Points, in no order, along strands that fork, close into loops and pass close to each other.
In the rows, zero is written as 128.
Points whose rows are less than 49.9 apart are linked; no others are. Some points are linked to none.
Poge: [108 146 178  88 125 108 151 100 181]
Lis: [128  62 169 107 122 106 165 112 181]
faf: [103  87 125  75 130 106 125 123 155]
bim: [112  86 110  83 140 102 122 122 136]
Ber: [120 163 134 117 109 114 118 171  63]
tibib: [118 145 112 145 135 191  86 140 147]
kosem: [112  99 126 137 140  76 117 135  73]
Gumut: [ 92 125 144  77 146 121 121 107 184]
fusub: [154 151 137  96 170 121 141  89 169]
nivub: [165 145 131 140 180 137 139 112 156]
meb: [141  61  96 176 142 105 142 148 129]
kur: [127 117 140 187 139 120 116 118 114]
Ledes: [157 104 143 168 104 123 140 140  77]
Sugi: [131 154 175  84 113 129 170 106 186]
Dod: [150 109  83 167 109 173 110  94 138]
kenu: [ 99 201 130  59 108 125 143 123 141]
Nom: [119  67 146  89 124 123 155 124 187]
gan: [153 105 128 153  97 142 132 168  81]
sulep: [164 133 129 158 165 167 132 123 157]
Nalo: [139 106 121 193 102 143 114  92 121]
denon: [123 212 136  70 104 118 160 112 117]
komuk: [107  90 106 151 155 102 114 150 110]
voz: [107 160 126  52  98 149 154 138 168]
Riz: [136  55 147 106 118  98 161  97 158]
fene: [150  58 114 165 142  63 156 114 108]
digo: [138 214 134  86 116 118 155 120 106]
Vob: [147 155 107  62 135 150 151 135 160]
vod: [139  57 116 101 122  98 155 113 140]
renif: [112 174 130 143 142 176  89 137 133]
Kebat: [144 144 132 149 194 130 121 110 161]
Tazup: [153 112 145 157 116  96 143 138  61]
Rifel: [147 209 141 100 129 121 141 132  98]
Gaki: [171 149 124 101 166 146 147 117 162]
subom: [146 111 138 181 120 147 128 119 118]
vunu: [157 128 124 175 148 173 124 118 157]
mifir: [116 176 121  73 101 105 133 149  81]
Zimup: [131 169 145 154  79 160  94 105  75]
nivi: [135 132 132 191 148 155 113  97 156]
ped: [134 124 104 150 135 196 102 136 152]
mimil: [ 94 181 129  55 106 137 149 133 160]
sol: [119 163 149 157  79 141  95 129  64]
Lifof: [144 192 153 143 112 140 128 146  86]
Lisaz: [108  77 140  81 128 123 139 129 173]
Tenik: [111  77  90 182 141 130 112 145 154]
zif: [109  91 116 109 143  78 119 133  94]
Biga: [106 111 126 174 148 105 108 135 108]
Fula: [131 118 122 140  99 149 116 173  78]
kiru: [128 149 132  62  96 151 170 136 174]
rel: [109 146 139 151  85 143  92 146  64]
fanof: [126 184 138 104 106 100 134 150  63]
somid: [118 145 146  86 157 117 126  85 179]
vur: [ 86 133 171  80 135 115 131 117 188]
Bitu: [153 187 159 151  92 146 131 142  79]
seb: [126 141 119 116 113 125 117 180  73]
Gevut: [100 111 112 194 123 123  89  97 136]
Nozop: [159 139 114 130 158 169 130 152 153]
pofud: [119  65  86 190 129 122 122 150 142]
Lizu: [125 164 122 121 154 162 104 164 131]
Tula: [144 118  87 157 116 188 100 112 146]
duriv: [113 124 124 148  86 154 100 167  75]
Tozap: [143 143 114 126 152 171 116 164 141]
Perek: [124 110 141 154 131  77 123 131  60]
vero: [124 140 131 162 191 125 111 112 159]
tikoz: [109 166 121  56  88 111 140 143 102]
Lekir: [127  75  96 144 152 103 135 153 117]
luvu: [108 129 126 181 169 137 101 111 159]
vagez: [148  52 108 111 125  84 156 116 117]
Lopef: [153  56 109 140 133  73 159 117 109]
sug: [110 107 123  93 137  86 121 115 110]
gitol: [ 94  95  99 184 136 125  90 129 144]
romi: [135 145 155  76 100 145 175 125 183]
pemer: [138 203 146 124 133 127 127 146  96]
lam: [121 114 118 194 119 133 100  79 132]

A fork is a point with three links, a tip a point with one. Leave the first point through the second and follow the links. Name the first fork or tip that comes.
ped, tibib: sulep
Fula, seb: tikoz
Nozop, Tozap: Dod
tikoz, mifir: Fula
somid, fusub: nivub

Name the points in between on the shortest way along the links from the first point to the second, in order.
mifir, sol: fanof > Ber > seb > Fula > duriv > rel
zif, duriv: kosem > Perek > Tazup > Ledes > gan > Fula
kosem, Lisaz: zif > sug > bim > faf
faf, Lopef: Lisaz > Nom > Lis > Riz > vod > vagez
meb, subom: Lekir > komuk > Biga > kur
kur, gitol: subom > Nalo > lam > Gevut
